Each row is a point on a tangle of strands that fork and nearly touch. The rows are in no order.
(in the rows, 128 means zero)
Two points are linked if the straight distance between their rows is under 40.6. Some points are linked to none.
Z_716: [118 139 156  93  88 112  99  89]
Z_585: [130 104 146  87 121 102 111 106]
Z_603: [ 99 166 146 157 139  74  87 170]
Z_465: [163 107 168 111 115 157 162  95]
Z_98: [104 156 171  70 104 136  91 154]
Z_91: [156 133 112  89 103 136  95 106]
Z_34: [154  93 173  76 141  98 105 121]
Z_360: [136 146  66 148 158 120 100 162]
Z_588: [126 123 122  97 112 165 162  71]
Z_138: [155 137  93  89 115 179 120  81]
Z_910: [124 158  91 178 147 158 161 129]
Z_171: [ 78 110 150 152 152 122 161  96]
Z_457: [121 169  74 164 162 152 152 133]
Z_615: [180  91 174  72 149 109  99 131]
Z_511: [118 127  99  92 114 155 143  74]
Z_891: [ 90 100 146 122 128  79 112 113]
Z_937: [133 123 119 112 104 168 173  78]
Z_233: [ 80 136 113 117  79 108 117 109]
Z_941: [ 94 158 174  76  92 137  99 134]
Z_922: [130 122 154  87 103 107 100  87]
Z_109: [164 136 155 169 184 117 147 171]
Z_680: [117 118 118 144 166 106 117 143]
Z_842: [190  97 118  82 145 134 112 162]
Z_902: [106 157 137 146 187  69 125 132]
Z_101: [122 120 127 151 176 125 138 146]
Z_779: [125 135 141 198 140 121 166 105]
Z_912: [ 92 121  87 124 129 128 134 105]
Z_123: [116 136 101 140 111 107  89 166]
Z_84: [185  98 152  74 139 113  92 144]
Z_33: [168 132 108  92 126 185 119  83]
Z_519: [161 147 107 188 150 149 153 150]
Z_53: [ 76 106 135 114 128 115 148  80]
Z_490: [159 105 173  82 127 110  90 100]
Z_407: [159 117 175  93 118 121  71  97]
Z_706: [ 83 131  98 118  92 108 119  96]
Z_347: [141 150 102 190 140 150 160 132]
Z_762: [172 126 152  85 101 119  77 145]
Z_85: [102 120 141 144 137  77  88 152]
Z_143: [165 122 144  91  99 104  84 185]
Z_955: [ 64 159 115 115  76 133 114 147]
Z_486: [ 93 122  88 140 146 129 133 110]
Z_467: [186 108 120 103 126 171 151 143]
Z_518: [126 121 111 128 110 102  93 163]
Z_748: [123 124 127 194 123 137 167 100]
Z_11: [153 106 136  98 110 100  89 168]
Z_757: [111 118 119 141 147  91 100 144]
Z_698: [ 96 150 110 154 121  99  91 152]
Z_376: [119 140 169  85  99 123  93 191]
Z_640: [116 183  68 153 166 114 127 128]
Z_43: [ 69 165 118 145 102 121 100 166]
Z_40: [184  95 123  90 144 145 130 162]
Z_529: [132 133  91  85 112 156 132  81]
Z_560: [105 127 115 185 113 149 176  89]
Z_94: [118 151 140 153 193  94 143 135]
Z_929: [105 139 144 157 142  74  86 161]
Z_384: [ 70 102 147 134 150 110 155  87]
Z_20: [155 120 176  99 108 139  57  95]
Z_193: [118 113 116 149  96 160 185  86]
Z_879: [108 168  66 155 148 108 108 133]
Z_946: [ 81 158 171  85  80 126 109 119]
Z_176: [ 89 180 135 160 130  89  96 169]
Z_899: [115  94 176 105 130 128 166  83]
Z_238: [ 89 174 119 155 115 101  93 167]
Z_932: [154 112 145 175 153 134 154 150]
Z_940: [176  90 122 110 146 150 140 169]
Z_72: [126 163 149 179 161 107 176 125]
Z_552: [127 121 193  91  99  91  91 154]
Z_826: [153 100 185  89 139 147 138  81]
Z_435: [123 148 148 188 152 114 168 111]
Z_292: [ 94 121  93 112 110 119 127  95]
Z_609: [173 143 118 184 155 138 151 165]
Z_816: [130 160  66 153 132 117  86 171]
Z_545: [109 146 167  73 102 127  94 177]
Z_319: [146 125 158  90  98 113  88 197]
Z_695: [121 159 147 159 183 102 160 133]
Z_678: [146  95 137 171 115 139 167 120]
Z_892: [165  98 138 173 141 141 153 156]
Z_282: [110  99 144  97 126 108 129  93]
Z_237: [186  91 131 159 129 145 150 167]
Z_601: [136 123 143 171 170 133 152 145]
Z_664: [ 96 100 152 100 132 120 154  81]
Z_121: [ 89 150  77 165 148 150 151 106]
Z_888: [143 136  66 113  91 133  95 165]
Z_369: [105 153  92 156 137  99  98 143]
Z_621: [132 141  69 148 162 141 122 153]
Z_284: [ 74 150 122 113  70 123 114 126]
Z_882: [ 97 131 102 175 119 160 173  93]
Z_239: [127 144  81 147 118 114  85 175]
Z_288: [129  89 192 110 130 128 171  89]
Z_768: [ 90 147  81 155 157 129 133 111]
Z_400: [136 111 123 109 109 102  95 157]
Z_158: [183  92 127 134 142 157 148 177]
Z_445: [182 102 154 124 103 157 165 105]
Z_464: [114 107 122 140 127 154 166 113]
Z_693: [189 104 125 121 111 172 160 138]
Z_627: [111 179  75 152 171 124 143 128]
Z_508: [197 106 142 122 103 167 159 118]
Z_593: [107 105 141 156 126 141 172 107]
Z_453: [ 90 135  91 162 133 157 165 100]
Z_387: [ 97 101 155 162 137 134 170 102]
Z_402: [161 104 174 101 131 157 153  92]
Z_212: [172 145 136 174 171 126 150 168]
Z_60: [ 85 160 170  90  75 125 105  95]
Z_581: [176 113 117  91 128 173 142 121]
Z_315: [188 106 128  81 133 117  93 150]
Z_37: [135 124  72 142 152 158 137 152]
Z_605: [174 124 127  96 124 181 141 100]
Z_872: [ 58 163 116 125  93 133 107 167]
Z_650: [124 109 120 135 103 161 179  98]

A fork is a point with three links. Follow the links from the first point to the second and name the forks in between, in order.
Z_585; Z_53 => Z_664
Z_588; Z_384 => Z_650
Z_37; Z_238 => Z_123, Z_698
Z_143; Z_360 => Z_123
Z_369; Z_603 => Z_698, Z_238
Z_929; Z_879 => Z_238, Z_698
Z_85; Z_43 => Z_238

Follow the links from the first point to the second, and from the first to the third. Name the last point that the two ways share.
Z_955; Z_879; Z_603 => Z_238
Z_37; Z_400; Z_238 => Z_123
Z_288; Z_716; Z_171 => Z_664
Z_922; Z_288; Z_387 => Z_664

Name the points in between on the shortest way along the links from the first point to the second, in order.
Z_698; Z_627 => Z_369, Z_879, Z_640
Z_932; Z_40 => Z_892, Z_237, Z_158, Z_940
Z_882; Z_94 => Z_560, Z_748, Z_779, Z_435, Z_72, Z_695
Z_508; Z_138 => Z_693, Z_467, Z_581, Z_605, Z_33
